Each row is a point on a tangle of strands that fork, close into loops and nearly touch. The rows are in no order.
In the rows, 100 means zero.
Two points are linked if the straight distance between their rows is under 84.5. Some points are linked to none.
<697>: [87,103,140,108,60,83,76,110,85,98,51,60,82,146,98,91,103,93,116,133,150,77,89,102,106]
<183>: [102,86,101,154,58,99,93,94,73,104,101,81,118,118,152,63,76,126,76,75,77,88,80,57,98]
<767>: [84,82,94,110,85,136,85,115,49,68,83,108,90,124,133,83,96,80,100,124,106,76,73,120,121]
<178>: [103,93,84,116,120,129,85,127,107,41,156,154,124,99,150,97,82,62,99,100,108,123,74,74,126]
<322>: [108,79,94,144,78,132,110,76,62,106,119,103,114,100,165,84,72,116,73,45,68,94,95,79,94]
<276>: [130,111,116,104,155,95,111,112,136,76,159,135,127,83,91,133,89,55,106,80,95,131,104,88,114]
<887>: [104,111,103,101,130,95,83,112,81,81,81,114,103,111,73,86,134,86,107,140,105,92,92,134,104]
<163>: [83,99,60,71,65,101,95,72,138,140,103,85,92,96,85,83,115,150,92,99,82,91,136,113,74]
<645>: [108,87,83,110,101,145,106,88,72,98,131,119,103,107,149,80,83,106,90,70,75,101,103,111,106]
<320>: [94,107,106,85,97,53,74,141,89,99,76,79,123,99,72,58,112,117,112,156,152,83,81,83,101]
<413>: [77,85,90,129,70,130,91,99,106,79,92,102,68,133,124,95,94,89,128,105,103,116,82,76,117]
<321>: [82,95,82,86,61,85,95,88,113,126,77,85,81,108,87,80,111,131,93,122,106,89,123,107,76]
<695>: [103,85,122,117,65,142,93,103,46,70,76,131,73,100,142,123,60,80,77,76,101,120,79,71,129]
<871>: [111,84,106,136,73,95,95,95,63,106,91,91,102,127,122,58,80,114,79,94,91,90,106,81,93]
<753>: [100,97,132,121,83,135,94,114,41,66,61,106,70,109,129,130,87,61,106,101,124,107,67,97,132]
<423>: [79,97,98,77,63,53,74,127,92,114,64,59,116,93,90,58,103,140,84,144,140,68,86,82,93]
<575>: [84,91,61,72,131,138,105,89,148,122,166,94,119,100,102,86,101,98,118,79,79,108,125,108,101]
<808>: [83,108,107,103,119,133,50,100,128,59,108,127,63,128,79,96,126,89,110,118,64,152,115,91,115]
<794>: [122,88,109,140,105,92,91,101,40,98,108,112,118,132,136,50,79,96,70,105,100,94,92,92,87]
<550>: [115,99,107,115,92,65,123,118,105,109,99,88,106,103,104,112,76,94,114,86,102,94,88,82,102]
<179>: [94,107,133,96,68,43,102,83,116,132,44,67,76,122,64,94,129,108,109,137,157,92,107,96,73]
<504>: [113,120,110,75,153,86,83,84,110,104,74,120,109,78,23,77,168,112,104,149,113,99,117,119,72]
<370>: [103,113,120,106,132,133,48,107,125,66,143,129,81,123,75,83,110,89,90,104,64,165,132,77,124]
<59>: [131,117,143,103,132,113,121,91,93,95,102,129,83,84,79,166,94,65,102,68,83,127,110,110,107]
<855>: [85,105,128,107,83,133,67,109,84,44,64,125,48,110,99,137,96,77,100,107,81,139,87,84,134]
<642>: [88,98,70,68,105,152,110,84,131,121,138,104,89,95,103,111,101,102,110,68,72,104,131,132,97]
<153>: [67,96,64,79,34,134,96,102,125,93,89,90,75,94,122,118,96,125,108,99,85,76,90,116,114]
<581>: [80,98,68,97,45,117,114,98,109,102,83,66,103,85,139,107,97,125,103,86,97,62,79,109,107]
<905>: [119,80,93,156,94,118,135,98,61,105,109,78,130,89,181,116,80,75,113,66,125,90,45,78,104]
<302>: [108,124,89,56,102,66,113,121,99,106,105,100,106,65,90,120,76,118,70,85,85,78,113,130,104]
<270>: [84,99,95,102,80,126,104,85,100,90,66,92,48,129,101,137,126,84,135,117,106,110,96,123,101]
<342>: [83,96,81,92,76,48,117,85,124,136,69,37,121,68,101,84,113,149,88,103,126,64,79,86,77]
<789>: [105,88,102,129,62,133,121,85,67,97,81,107,69,102,141,115,77,90,103,62,94,110,103,76,112]
<705>: [115,81,87,129,111,112,146,92,60,112,107,86,117,90,155,125,83,75,129,73,119,79,64,109,101]
<615>: [111,105,123,106,137,124,77,84,130,105,139,116,85,129,67,88,110,86,104,87,71,153,143,89,98]
<367>: [117,115,112,82,169,103,92,100,118,103,140,120,137,87,59,97,118,79,102,103,94,113,127,122,100]
<142>: [99,121,131,92,84,52,95,101,111,108,51,87,66,117,57,120,120,94,108,133,135,98,97,108,89]
<422>: [100,81,82,97,141,146,100,96,151,100,179,110,115,103,107,97,97,70,128,70,85,132,119,90,118]
<66>: [129,97,122,134,122,74,78,125,39,83,106,122,131,119,113,62,93,82,80,132,115,93,78,98,95]
<517>: [76,105,78,79,32,96,81,103,122,100,73,82,74,114,94,96,96,122,88,123,95,87,105,108,100]
<443>: [97,87,100,86,101,30,124,79,122,155,71,57,115,73,68,81,112,136,102,116,142,79,98,65,55]
<433>: [99,103,103,116,62,69,120,125,112,102,90,61,109,93,134,119,65,110,109,79,106,80,63,72,120]
<384>: [90,110,112,102,102,126,65,106,101,56,81,127,57,121,88,115,113,84,109,124,73,136,96,109,117]
<219>: [109,93,97,102,85,96,140,80,95,135,97,78,101,88,118,119,83,115,89,56,84,83,115,106,80]
<647>: [119,104,124,110,115,113,123,94,117,95,113,127,73,100,88,155,83,68,127,70,87,140,107,71,111]
<854>: [103,111,115,93,121,110,84,88,107,112,107,110,71,120,69,100,117,100,96,98,67,129,140,117,86]
<892>: [109,85,108,108,110,94,152,62,82,147,80,75,99,97,110,116,98,95,110,73,107,73,115,124,65]
<606>: [103,99,93,96,146,122,97,115,142,65,166,136,116,99,100,111,99,62,119,86,94,136,112,93,128]
<239>: [93,100,97,86,82,80,108,89,69,119,67,81,88,104,103,82,100,122,79,103,113,69,109,129,90]
<360>: [96,96,68,75,107,85,104,101,122,133,131,75,140,68,96,71,90,153,71,73,73,92,124,97,78]
<126>: [106,113,107,65,138,62,105,87,110,130,81,112,98,71,36,94,138,113,92,130,124,86,122,115,68]
<21>: [91,104,113,102,99,84,63,127,91,84,78,97,106,125,68,66,120,98,112,161,127,88,83,100,109]
<774>: [61,91,55,127,56,101,96,76,131,112,101,46,143,87,126,83,137,153,112,82,84,71,65,96,88]
<738>: [93,98,130,105,60,136,83,119,64,60,58,131,49,99,110,143,66,85,78,84,89,137,93,69,136]
<800>: [120,83,107,118,125,109,136,81,61,117,97,104,102,108,118,119,101,69,117,82,110,90,93,124,86]
<110>: [108,95,109,122,73,120,142,71,94,125,94,87,75,99,121,135,80,98,116,51,85,99,114,82,92]
<727>: [116,94,82,113,126,108,103,104,82,91,134,118,119,109,127,85,85,94,95,87,88,100,99,107,100]
<723>: [118,123,112,66,119,53,88,128,85,99,95,117,118,70,66,96,87,123,59,110,92,87,120,123,104]
<144>: [76,86,94,126,75,144,106,81,100,84,75,100,46,135,116,123,113,76,151,101,112,132,89,87,116]
<231>: [111,126,111,77,105,68,87,111,90,103,83,111,91,97,52,85,104,124,69,117,87,103,137,114,87]
<170>: [93,110,102,68,78,57,78,125,67,111,68,88,111,84,76,53,98,144,55,135,117,68,112,102,91]
<814>: [124,102,100,120,134,86,95,123,93,80,148,132,136,103,110,84,88,87,87,105,100,117,96,85,106]
<200>: [120,121,120,108,163,94,85,96,86,91,85,124,122,93,57,75,154,93,108,142,100,100,106,129,89]
<217>: [137,127,130,107,181,93,100,102,138,77,141,134,145,77,61,119,113,60,101,105,85,117,110,109,117]
<505>: [94,102,122,106,97,117,80,126,64,60,71,112,86,118,113,114,104,64,110,125,118,91,65,118,129]
<335>: [102,109,83,58,89,88,134,88,114,132,98,91,89,75,93,121,90,120,86,83,90,79,123,134,83]
<628>: [79,88,56,103,72,115,123,82,127,118,100,70,117,96,130,95,112,119,121,87,93,74,75,108,93]
<90>: [103,99,76,68,131,66,114,114,144,120,148,79,149,67,76,87,87,131,94,93,89,103,126,87,85]
<175>: [113,125,135,102,87,86,105,124,94,80,80,111,69,96,89,147,83,85,100,95,92,108,94,106,123]
<476>: [89,87,88,111,93,153,87,123,77,42,114,156,102,95,151,106,77,63,94,98,105,120,59,77,135]
<498>: [104,137,137,97,87,75,86,112,112,83,54,101,59,106,62,146,114,83,105,121,106,113,88,111,112]
<358>: [119,100,112,126,121,75,78,136,79,61,125,131,127,111,112,86,86,79,93,131,112,107,68,88,117]
<725>: [82,81,77,117,86,157,100,106,105,61,107,129,82,113,137,104,90,76,128,91,101,128,70,71,131]
<567>: [113,92,113,120,109,91,134,102,127,104,107,105,91,115,95,137,84,75,138,81,98,115,95,68,95]
<658>: [103,107,109,104,102,99,102,86,100,103,86,102,70,121,83,112,107,90,114,105,93,107,115,117,85]
<135>: [62,95,77,113,47,77,96,83,110,119,75,31,138,87,123,78,126,158,88,92,112,63,61,94,89]
<830>: [98,96,90,86,90,73,95,108,62,115,84,89,122,84,113,56,88,138,62,105,98,62,102,120,87]
<410>: [108,102,101,61,179,99,113,97,140,119,168,108,151,65,60,114,107,74,102,89,92,101,126,129,103]
<113>: [87,86,73,74,101,60,119,72,138,150,90,72,114,84,66,83,127,128,116,122,133,81,110,85,56]
<368>: [95,99,86,53,126,69,116,65,141,150,96,99,98,67,48,106,127,113,100,121,126,81,128,116,56]
<196>: [112,108,89,57,162,77,108,114,135,120,170,90,155,61,70,95,88,105,79,87,92,106,136,107,96]
<790>: [83,97,58,65,83,133,96,84,117,119,123,97,95,96,108,85,102,128,85,84,72,88,132,131,92]

A piece is two or more points that can be reached from each other along the links. Count, over all rows, the pieces, the separate loops (a circle has one, a figure eight two, a Y none), the forks (points with three links) and the tips (points with one).
pieces => 5
loops => 2
forks => 3
tips => 9

A fork is a point with three links, a tip a point with one. Leave the first point through the second and follow the links. Name the first fork or tip that comes.
<854> / <615> => <695>
<790> / <642> => <360>
<276> / <606> => <321>
<384> / <808> => <178>

A tip is a point with one link. Name the tips that can be reached along the links from each point below, in the order of the rows.
<505> => <767>, <178>, <905>, <231>
<368> => <360>
<567> => <59>, <433>
<498> => <179>, <175>
